The views of a scene show one set of named points, each view turned or mirrored, and shifted as a whole, with a little noise and some points left out.

Scene 1
View 1
nosag: [  5  -8 -10   7  17 -12  27  -6  -8  -4  17  -2   3 -26 -21 -11  -3 -20
  25  21  18 -24  -1 -17 -13  23   7 -25   2  -2  -5 -41  13  -1 -19  15
   2  33 -19  -6 -30  30  17  26  -3   2  -8  21  -8  27   0  -3   0 -14
   6 -20  30  10 -13   0 -37   6  -1 -18  -6 -29  14   3  -2  19 -18  35
  51 -24 -51 -25 -31  -9]
Ses: [  4  -1  24   3 -19   3   0  -9 -14  -9  19 -16   0 -17   1  -9 -16  -3
  12  25   7 -20 -47 -17   0   8   9 -18   2   5 -25  12  14  -1 -32  13
   4  16 -15  14  -1  17  20  22  14  -7   7 -12   7   6   0   8 -16   9
 -18 -10  11 -11  -5   6   8  23 -17  21  28  -3  -6  22  -3  15   7   6
  -6 -45  -6   5  10  14]
sivu: [ 35  33  31  -2 -14   6 -35  -6  15  28  32  -3  -7  49 -25 -25 -20 -12
  -3  10  17   5   2 -30  18  48 -26   5   8   9  25  26 -12  34   9   9
  -2  31 -22  18 -11  27  -2  33 -20  42 -20  39  26  28   5 -10 -31   6
  12  -4  17  -2 -10  19 -27  11  -1  -4  -7  16  19 -61  -3  -9 -38  25
  17   4   7  -1 -13  38]
pobi: [  2  -2  22   5 -32   5 -33 -13 -20   5  25 -23 -12 -19  -2 -16 -17  12
  20  30   6 -29 -52 -10   3   5  13 -20  -2   3 -30  40   3 -16 -42  17
   0  11 -11  29   5  20  17  13  28 -10  11 -14  14   5  -9  14 -31  14
 -25   0  -9 -33   1  10  21  32 -35  32  39   9 -12  23 -11  20  17  -5
 -25 -54  14  21  29  36]
rusur: [ 17  13  13  20 -12   4  -9 -15 -22  -4  15 -14  -3 -23  -3 -18 -14  -7
  16  33   4 -32 -45 -20  -7  21  15  -5   7   6 -28  10  21 -14 -32  25
   0  17 -18  12   4  31  10  31   4 -14   0  -4  16  -1  -7  -5 -18   9
 -21 -10   7 -11  -4   3  -2  22 -22  22  14  -3  -1  15  -2  24   6   3
   2 -51 -10  -6   2  21]
Leg: [-10 -21  15 -14 -17  -3   4   2 -10   0  26 -15  -3 -12  -8  -8 -11  -4
  20  12  18 -14 -32  -8   3  -1   6 -41 -12  -1 -20   6  -3  -2 -30   0
   5  19 -12   9 -19   9  28   9  23  -2   5  -6  -1  27   4  16 -12   4
  -9  -8  13 -17  -4   6   7  19 -14  15  28 -11   2  22  -5  17   2  21
   4 -35  -9  14  15   9]
Nas: [  9 -15  -4   7  -2  -4 -19   0   4  24  35  -8 -26   4 -38 -19   2   0
  41  17  17 -23  17   0  11  26   3 -42 -21   1  12  -8 -25  -4 -29   8
  -6  46 -11  28 -49  34  21  12  21  16 -10  32  -1  46  -8   7  -8  -4
  28 -10  15 -18   0  16 -36  10  -7 -24  -4 -12  16 -20  -8   8 -27  30
  42  -1 -23  -1 -13  17]
Dapim: [  9 -11  11   5 -15  -4 -18  -7 -16   7  25 -18 -14  -8 -14 -14 -10   4
  26  24   9 -24 -26  -8   3  12  11 -28  -6   1 -14  14  -4  -8 -34  12
  -1  26 -12  25 -17  23  23  17  17  -2   4   0   7  20  -7   9 -21   5
  -3  -7   3 -21  -4  11  -1  23 -19  14  22  -1   0   7  -5  16   1  11
   4 -33  -6   5  12  22]
deg: [-26 -41 -10 -11  -8 -10   7   0 -11   4  35 -16 -17 -20 -25  -6  12   3
  43  12  22 -20  -7  10   7 -11  10 -66 -30 -11  -8 -14 -20 -14 -55  -6
   4  35  -5  20 -46  13  43  -4  41  -3   6   0 -16  49  -2  24  -2  -3
   5  -5  13 -24   2   8  -5  17 -16  -6  27 -26  10  24  -7  19  -3  28
  24 -20 -24  15  10   0]
gafa: [ 16  14  24   3 -12   6  -8 -10 -10   2  19 -16   0  -5  -7 -17 -19 -12
   7  23  12 -17 -38 -26   0  25  -2  -4   7  10 -16  20  11   5 -18   9
   3  15 -25   9   0  19   9  28  -2   0   0   2  17   7   3   2 -19   7
 -15 -11  11 -10  -7   4  -1  19 -12  18  17   0   2  -1  -6   9  -2  10
  -2 -39   0   4   1  20]
daf: [ -3  -7  18 -21  -9  -5  28  -1  -2  -8  22  -7  14  -3  -8  -3 -15 -21
   2  12  22   2 -28 -21   0   8 -12 -22   4   2 -10 -15   9  20 -13 -11
  11  22 -20  -8 -11   3  21  18   5   6  -6  -1   2  26  18   8  -9   5
  -9 -12  27   2 -14  -5  -1  16   2   6  21 -20   8  12   0   6  -7  32
  13 -33 -17   0  -6  -3]
bino: [ 11  -1  19   4 -16   3 -26  -9 -10  13  29 -13 -12  -4 -13 -20  -9   4
  26  21  11 -21 -25  -8   6  18   7 -24  -7   3  -9  22  -4  -6 -31  13
  -4  29 -15  24 -17  26  17  19  18   4  -1   9  10  22  -6   7 -23   9
   1  -6   4 -18  -1   9  -6  21 -19  10  10   2   0  -3  -3  10 -10  11
   4 -28  -5   7   7  28]
View 2
Dapim: [ 26 -15  26 -13 -15  12  -8  -1  -6  15   2  -8 -11 -16  17   4  -3 -29
 -11 -29 -19 -11   8  10  13   6  12  27 -17  27  -7   0 -10 -14  20 -24
  -8   5 -26  -5 -17  20 -23  14  -2   4   9  14 -17 -13   8   5  -7  -8
  13  -2 -17   1  15   5   3  11  -6  -2  -3  26  -7   9   6  17   6 -17
  11  10  -5 -10   8 -15]
Nas: [ 24   7  17 -30 -24 -23  -3 -20   1  23 -15  -5  -8 -24  26  18 -13  -7
 -28  -3 -32 -18  13   3   0  26  39  18   6  16  -8  10  -9  -2  17 -29
 -31   0 -17  -4 -19  39  17  10  -2  -2 -22  22  14 -30   4   5 -19   7
 -20  -2 -35 -14  23 -22  -4  18  -1   8 -14  49   9 -18  -6  21  33 -49
 -16  33  -2 -18  -5 -30]
gafa: [ 26 -10  27 -11   1  28 -10 -11  -1  11   5  -8  -1 -26  18 -11 -12 -15
 -13 -19  -7   0 -10  11  18 -10  -9  30 -21  16  -5  -3  -5  -6   4 -37
  -6   4 -15   8 -17   1 -12   2  -4   2  15  34 -16 -14  11  14  -8  12
  17   4 -16  21   8  13   3   6  -9  -5   2   7 -13  35  28   5 -11  -7
  18  24 -16 -17  15  -5]
sivu: [ 27  28  28 -21  18 -12 -19 -50  14  34 -13 -26 -13 -63  25  -7 -18  17
 -24  18  -1 -14 -15  11   4  -6  15  20  -4  17 -11  -6   7  10 -27 -46
 -17  12  13  18 -11  32  29 -21   1   1 -28  76   2 -38  10   5 -35  33
  -1   6 -45  17  14 -14   4  14 -27   8  -8  11  14  48  12  -3   9 -47
 -27  45 -35 -17   2 -28]
daf: [ 15 -13  12 -12   0  16   3 -13  -5 -15  -6  -1  20  -3  22   9 -13 -14
 -31  -6 -13  17 -13  -6  -3   2  -4   8  15   6  -5   6 -12  -1  -9 -43
 -20 -14  -3  -8  -1   1  -3   1 -13  -2   8   3  -2  -8  -5   8 -12  28
   3   8 -16  -3   7  11   9   0  -1 -11   0   8 -12  17  29   1 -18 -10
  22  35  -4   5  18   4]
rusur: [ 25 -14  31 -15 -18  36  -8   4 -11  18  18   3  -4 -28  11 -14 -14 -15
 -15 -34 -10 -14   5  18  23  -9 -12  34 -35   9   3  -3 -17  -4  24 -37
  -4   5 -32   7 -27 -10 -17  14  -3   2  20  26 -11  -6  16  17  -2  -3
  17   6 -15  25   3  21  -5   4  -8  -4   3  14 -15  22  30   3  -1   4
  32  29 -12 -25  17  -5]
nosag: [ 11  -7  16 -31 -29   3  10   0 -14   8   1   8  18 -16  22  16 -16  -1
 -37 -12 -26  -4  10   0  -2  34   4  18  -1 -11   6  15 -32   3  26 -49
 -30 -12 -25  -6 -30  -1  21  17 -13  -5   1   5  21 -20   5  15  -7  11
 -25   4 -28   3  11   9  -5  -3   3   0  -4  44  -8 -15  30   8  22 -12
  27  47   2 -17  17   0]
pobi: [ 27 -27  33   7 -11  31 -18  10 -14  19   9  -9 -21 -12  13 -16  -8 -42
   6 -45 -16  -7   9  19  34 -21   6  41 -35  43  -8 -12   5 -20  24 -16
   4  17 -35   0 -11  10 -56  16   3  11  28  21 -38  -4  15   3  -4 -24
  37   0   1  12  11  13   2  18 -10  -5  -2   9 -11  29   7  17 -12  -2
  19  -5 -11 -12   4 -20]
deg: [ 20 -25  10 -13 -38  -6   4  16 -17   2 -11   8   0  19  20  24  -3 -42
 -15 -31 -44 -11  24  -5   6  30  38  20  18  26  -8  10 -20 -19  33 -16
 -19  -4 -40 -24 -12  31 -27  28  -6  -2  12 -27  -5  -9   0  -3  -3 -21
  -4  -7 -13 -34  26  -9   2  20  11   3 -16  56  -1 -38 -11  34  22 -29
   1   9  15   7  -4 -27]
bino: [ 25  -8  25 -10 -10  11 -13  -4  -4  21  -3  -8 -11 -27  18  -2  -8 -20
 -16 -24 -14 -13   6  14  16  -1  12  31 -19  21  -8  -4  -3  -7  12 -28
 -13  11 -22   0 -17  22 -17   8  -7   5   1  32  -7 -15  13   8 -13  -3
  11  -6 -22   8  16   1  -5  19  -9  -3  -2  24  -2  16  11  14   8 -20
   3  18 -11 -13   3 -23]
Ses: [ 20 -18  27  -4 -10  33  -8   2 -11   9   9   0   0 -10  13  -9 -11 -27
 -12 -30 -16  -1  -3   9  19  -6  -9  27 -18  22  -5  -1 -10  -9  18 -34
  -5   3 -26   1 -13   3 -29  14  -7   8  23  12 -17  -5   4  10  -7   2
  19   3  -7  14   9  17   4   4  -3  -5   2  10 -12  23  23  10  -7   0
  25  14 -10 -12  16  -5]
View 3
daf: [ -6 -33 -14  -3  -6 -19 -21 -18   7  10  -6   0  11 -11 -19  -6 -11  11
   3 -13   8   0 -23   9  -5   1  10  -2 -15  -7  -5 -10 -11  -4  -7 -16
   3   3  -6  -4 -16  -7   3   4  12   5   6   7   6  11  18   6 -13 -14
 -27   9   7   5  15   5 -27  27 -37 -16  -2   8 -19 -15 -12  -5  17 -31
  11  17 -16   1   3   1]
nosag: [-31 -49  -6 -21 -24 -19 -13   4  -5  18  19   6  10 -12  -4  -3  -5   8
   5 -21  -4   6 -15  23  -2  -4  37   6 -10  18  -6  -7 -11 -34 -28 -19
  -3  -7 -16  24 -15  -5 -25 -24  17  -6   7  -7 -21   1  -3  13 -32   8
 -17   1 -20  -4  -2  16 -18  12 -28 -13   6  14 -36 -10 -25   4  13 -26
  35  17  23  26  -6  10]
Ses: [-10 -26 -11  19  -1   5 -25 -18  15   3  13   9   8 -14  -7  -2 -28   8
   9  -5  -7  -1 -21   8  -3  17  15 -17 -20 -17   0   3 -16 -13   4 -18
 -18  -8  -3   9 -18   4  -2 -17   7  19   5   9   6  14  -3   9 -25  -1
  -5   3   4  15   5  30   6  10 -21  15 -27  -7   5 -10  11  -5  -1 -17
   0 -17  -3  20  -4  13]
Dapim: [-15 -20  -5  23  -3   6 -19   1  11   8  39  26  21 -15   4  -4 -45   4
   1   0  11 -10 -17   4   0  19  20  -8 -20 -12  11   0 -12 -23 -10  -4
 -30  -4   6  25 -24   2  -8 -24  14  16   5 -14 -11   2 -19  -8 -14  11
   4  -1  -9 -12  11  23  11   8 -15   8 -24 -15 -14   6  25  -7   4 -14
   3  -6   8  55  -9  10]
Leg: [-12 -36 -22  19   3  -2 -28 -18   9   9   9  13  15 -14  -9  -3 -38   4
   7 -13   2  -7 -22  10   8  18   7  -5 -21 -14  -4 -17  -9 -10  -1 -15
  -7   3 -17   7 -28  -4   6 -11  14  25  -1  -3  -3  13   5  -7 -14 -10
  -6  -9  13  -1  15  19  -5  14 -30   3 -14 -10 -15  -5  17  -4  10 -29
   5   3 -13  18  -6   6]
bino: [ -9 -15  -6  17   0  -2 -17  -3  13   9  32  21  16 -10   0  -4 -35  10
   1   2  13  -5 -20   5  -2  11  15  -1 -18 -10   9   0 -16 -21 -12   0
 -26  -5   6  24 -18   6  -6 -13  17  11   0 -10  -6   6 -12  -2 -15  11
  -7   5 -10 -10  15  22   8  14 -16   2 -26 -10 -13   1  17  -8   4 -15
   1  -3   4  48  -5  12]
deg: [-33 -65 -27  13  -4  -3 -23  -1  -4  21  26  24  13 -12   1   1 -50 -12
  15 -28   6 -26 -23  18  24  15  13   0 -11   0  -7 -42   6 -28 -22 -10
   1   2 -42  19 -37 -15  -8 -11  14  25 -17 -20 -37  15   2 -20 -10  -4
   4 -21  12 -27  14   8  -9  -2 -39 -11   7 -17 -39   4  20   9  18 -30
  34  27  -4  28  -5   5]
Nas: [-27 -35  -8  -4  -9 -14  -8  21  -7  24  42  35  13  -2   4  -7 -38   1
  -1  -6  34 -14 -23   5  -3  -3  20  11  -6  14   9 -14  -6 -34 -39  15
 -15  -3  -3  38 -16  -8 -11 -10  29   2  -5 -41 -29  -7 -19 -13  -2  17
 -17  -2 -27 -47  17  -1 -10   8 -27 -34  10  -9 -50   8   5  -4  16 -22
  23  38  20  61  -9  -5]
rusur: [-11 -20  -7  10 -12  -2 -21 -12  13   3  24   9  17 -19  -6  -7 -21  11
   5  -1 -12  10 -14   9  -6  18  25 -15 -21  -5   4  15 -21 -22   3 -23
 -24 -14   9  15 -14   6 -18 -33   6   8  11   8   3   5 -11  14 -34   7
 -10   7  -9  25   0  39   6   5 -14  24 -34   6   8  -9   0  -1  -1 -16
   3 -29  12  30  -8  21]
View 4
deg: [ -2   4 -12 -12  -1 -30  27   2  -3   3  17   4  -4   7  10  20   6   8
 -14 -15 -12   0 -27 -14  -6  -1 -13   0  10 -20 -33  22  13  27  37 -11
 -12  17   8 -12 -26   7  -8  -6 -38   8 -30   0 -50  -1   2  10  13   5
  10   2  13  -3   8  14  12  22  38 -13  18 -26  22 -31   9   2  24  -9
   9 -30 -22  -7 -17   2]
Dapim: [  3  12  -5 -20  -1 -19  31   2   9  22  -3  -4   5 -17  -7  -2   0  -3
   0 -11  -5   4   2   2 -13  -7 -27  12 -10   0 -28   8  13  11  23 -14
  -5  11   6 -30   2  -9 -11  -7 -16 -11 -15  -1   5  -4  10  19   2  -5
   3   6 -12   6  -1   1  16 -12  26   8  10 -14   3  -6  -2   6  15  -3
  19 -25 -23 -20   7 -10]
Nas: [ -7   9 -17 -11  19  -7  11   7   9  20   0   4  -9  -1  -9 -10   8  18
  -7  -8   4  -2 -10 -29  -8   4 -36 -12 -11  -6 -18  22   5  43  36 -20
 -16  14  34 -21 -16   1  -6   7 -29 -15 -14   3 -38  -1  33 -12  11   4
 -34 -17  -8  -2 -25  22  12   6  30 -13  37 -20 -14  -1  21  -8  13 -15
   8 -11 -38  26 -15 -26]
Leg: [  7   1   0 -19  -9 -21  24 -13   7  14   0  -3   4 -18  -1   6  -2  -2
  -7 -10  -3   5  -9   2 -14  -4  -5  12   4   1 -17   8  11   0  18  -8
   3  12  -5 -14  -6  -1  -7  -4 -17   6  -7   5 -15   4   6  14   3   4
  22  11   7   2   4   0   9 -11  26   0   2 -20  12 -18  -1   6  12  -6
  17 -34 -12 -32  -6  -4]
Ses: [  2  -1  -1 -24  -4 -15  29 -11  13  15 -11   0   3 -24  -7  -9  -4 -15
   2  -5   3   2   7  17 -22  -7  -9  18  -1  13 -20   8  15  -7  12  -6
   5   8  -6 -28  -1 -11 -10  -4  -9  -5  -8  -1  19   5  -2  18  -1   6
  17  16  -5   3   3 -14  13 -32  22  11  -3 -13   2  -6 -12   8  13   0
  27 -29 -16 -40  13  -1]
gafa: [  1   4   2 -21  -2  -3  18 -10  20  16 -12  -5   4 -24 -17 -17  -9 -12
   7  -4  14   5  13  17 -22  -6 -20  11  -8  21 -10  -2   8  -3   5  -6
   9   5   5 -26   4 -11 -12  -3  -1 -11   3   2  20   4  14  11  -1   3
   3  14 -12   3 -11  -7   8 -41  21  12  -4  -4 -15   4  -7   3   3  -7
  29 -26 -20 -34  13 -18]
rusur: [ -8   3 -13 -18   2  -7  34  -2  20  14  -4  -3  -5 -19 -14 -16  -5 -14
  10  -3  12  -8  13  22 -30  -6 -18  21  -6  25 -22  11   9  -1  13  -8
   3   6  -4 -35   3 -16 -14  -5  -1 -18 -16  -6  37  -2  11  15   6   7
   3  23 -24   5  -1 -17  28 -40  22  21  -6   0 -13   5 -13  15  17   7
  36 -25 -16 -33  23  -5]
pobi: [  9  14   7 -22 -16 -32  41   1   8  29 -11  -3  23 -36  -6   6   1 -15
   5 -12 -15   5  18  24 -12 -19 -21  19 -15   9 -30  -4  18  -9   9  -9
   2   9 -12 -49  24  -6  -6 -10  -8 -10 -14  12  32 -14   1  43 -12 -24
  27  14 -16   9  15 -14  21 -23  22  15  -4  -9  16  -7 -10   5  16   8
  19 -34 -13 -44  28 -13]
bino: [ -4   8  -4 -21   5 -13  24  -1  13  27 -14  -2  11 -25 -12 -12   1  -6
   4  -6   4   3  15   6 -18  -9 -32  10 -18  12 -21   2  11   7  15 -14
  -2   6  12 -38  10 -13  -7  -4 -11 -22  -4   9  23  -6  19  14   1 -10
  -5   5 -21   9 -15  -4  15 -31  19  12   9  -7 -10   8  -6   2   7  -1
  21 -20 -22 -20  17 -26]
sivu: [ -5   9  12 -21  25  12 -21 -13  22  39 -30  -2   7 -38 -25 -36  -7   8
   5   2  20  17  19 -16 -17   0 -42 -10 -36  24  22  -9   1  23   6 -20
   5   9  40 -17  16 -10  -5   7   4 -19  40  17  -5   7  58 -20  -4  -5
 -45 -18 -12   5 -62   9 -21 -47  16  -6  27 -11 -48  34   5 -24 -20 -29
  13 -12 -44  12  -7 -60]
View 5
deg: [  4   8   2 -33  12   1 -23   4  -6 -15  -2  35 -22  27 -36 -10  40  32
 -21 -12 -40  15 -33  -1 -10 -17 -15  34 -30  18  -3 -15  -2 -19 -23  35
 -39   9  -1   9   8 -17 -41  -3   8  -3 -18 -28 -31 -24 -17   4   2  23
  11   5   1  22  -6  21  -6 -11  42  28 -24  13   3  -3 -19  -2 -48 -19
  13  15 -15  -2 -24  -7]
daf: [-13   8  -2 -14  25  -4  -2 -23   7 -22  18   8 -11  -1  -2   0  -8   1
 -10 -16 -27  -1  22  10   2  -7 -12  41 -31   1  -2   7  17  11 -13  18
 -25  15   7  10  20  -3 -29   0   2  -1  -6  -2   1   6   6 -10   7  17
   1  14  11  20   9   3   4 -17  19  -1  -3   8  34  -8   6  -3  -3  -3
 -19 -13 -16   9 -10  -3]
bino: [  9   5  -3  -6  22   1  -2   7 -10 -28  21  18 -25  -2 -32   9  -1  19
  -2 -22  -1  37   9  -3  13  -4 -26   9  -8  -1   8 -14   5 -25 -29   8
 -34  -2  -2  -5   1 -13 -18   0   0 -18 -11 -13  -1  -8 -17  -2  15  25
 -11 -13   9  18 -13  -3 -12   0   8  26   7  -4  -6 -12 -11  -2  -9 -10
 -20   8  -1  26  11  -4]
Dapim: [  9   6  -3  -9  22  -2   0   7  -9 -28  12  22 -26  13 -32   4   5  18
  -5 -16   0  30   1  -2   8  -5 -24  13 -12   0   3 -10   2 -20 -32  15
 -38   2  -7  -6   4 -15 -21   4   1 -14 -19 -18  -3  -8 -12  -7   6  23
  -9 -11   9  18 -15   3  -4   0  19  20   4  -4  -5 -17  -7  -2 -16 -15
  -6  13  -9  25   7   2]
Ses: [  2   6 -11  -1  36   2   8 -11 -11 -24   5  21 -27   7 -19   1 -17  18
  -4 -14  10  19   8  -2   8  -2 -28  16 -22 -10   1   5   3   0 -25  16
 -26   4 -10   0   6 -16 -21  16   2 -12 -12 -11  13  -1  12 -22   3  18
 -18  -7  10  16  -9   1  14   0  16  11   7 -13   2 -22  -1  -6 -11 -16
  -9  10 -12  28  13  15]
gafa: [  3   3  -6   2  30  -1  11  -8  -2 -29  21  10 -23  -7 -18   9 -20  10
   3 -18  11  26  28  -1  13   1 -25  14 -13  -9   4   3  12 -10 -24   9
 -27   5  -5  -2   6 -10 -16  10  -6 -17 -10   0  17   6   2 -13   9  18
 -17  -8  16  14  -8  -5   4  -1   6  12  18  -7   6 -20   6  -8   8  -7
 -24  -4  -9  30  18   6]
pobi: [ 20   5 -21   4  37   7   7   5 -15 -27  -5  34 -37  14 -35   2 -11  37
  -1  -4  38  25   2 -13  14 -13 -45   7 -12  -9   6   2   7 -25 -38  14
 -28   4 -12 -14  -3 -18 -12  30   8 -27 -27 -18  10 -13   9 -24  -7  20
 -35 -16   1  13 -27   3   2  18   7  29  27 -27 -16 -26  -3  -5 -26 -19
  -1  20  -6  45  30  27]
Leg: [  8   6 -10 -10  25   0  -8  -6  -5 -21   3  25 -24  12 -18  -4   3  21
 -11 -11 -10   6  -1   1   3 -14 -22  29 -31   1   0   0  13  -8 -24  21
 -31   9   1   2  12 -12 -25  14   8 -13 -16 -15  -7 -11   3  -8   0  17
 -11  -2   2  16 -12  14   2  -9  21  18   2   0  10 -15  -2 -10 -25 -12
  -3   8 -11  20  -3   7]
sivu: [  5   4   7   4  -5 -18  -4  11  34 -37  72 -12  -6 -48 -21  26  -7 -25
   6 -34 -10  45  51   4  37  -2  -6   9  -4  13   6 -11  19 -33 -18 -24
 -32 -16  29  -8  13   0 -16 -18  -7 -18  -8  12  14  23 -48   6  49  27
  -9   3   7   4  -8 -22 -40  -9 -19  23  13  11  22 -10  -2   2  28  22
 -53 -19   4  27   0 -39]
rusur: [  9   6  -2  -8  30   2  12   0 -26 -33   6  28 -36   9 -36   3 -13  26
   4 -18   9  46  10  -5   4  11 -27   2 -10 -11   3  -5 -12  -7 -26  16
 -30   4 -23  -3  -8 -13 -17   5  -1  -9  -6 -22  15  -2   2 -19   4  24
  -6 -21  30  17   1  -5  24   5  24  12   4 -17 -14 -24  -7 -10  -5 -29
  -6  18  -9  27  35  11]
Nas: [  5   9  19 -31  -6  -6 -22  19   5 -27  39  18 -16  -6 -37  12  33  15
 -12 -30 -42  46  -2   1   8   2  -3  18 -14  18  -2 -34  -7 -35 -22  10
 -43  -6   9   1   2 -12 -33 -25   3  -5  -8 -20 -19  -7 -53  18  37  36
  17  -2  17  11   0  -2 -25 -13  23  27 -25  23  -2  -4 -19   5 -15  -8
 -18   5  -1   2 -11 -34]
nosag: [-12  12  21 -27  20  -3   1  -8  -9 -27  22  16 -19  10 -18  -3   3   8
  -5 -27 -47  35   5   9  -6  14  -2  20 -21  -9  -1 -13 -16  12  -7  20
 -39   9 -12  10   3  -9 -32 -21  -2  10   4 -22   5   4 -12  -6  20  25
  27  -5  38  17  25  -3  23 -18  43  -5 -26  16   6  -8  -6  -8   2 -22
 -10   3 -10  -5   5 -17]

In a view up to two points have been moved. Name them for each view, in the order of its rows, or write -.
view 1: nosag
view 2: deg
view 3: Dapim
view 4: bino
view 5: rusur
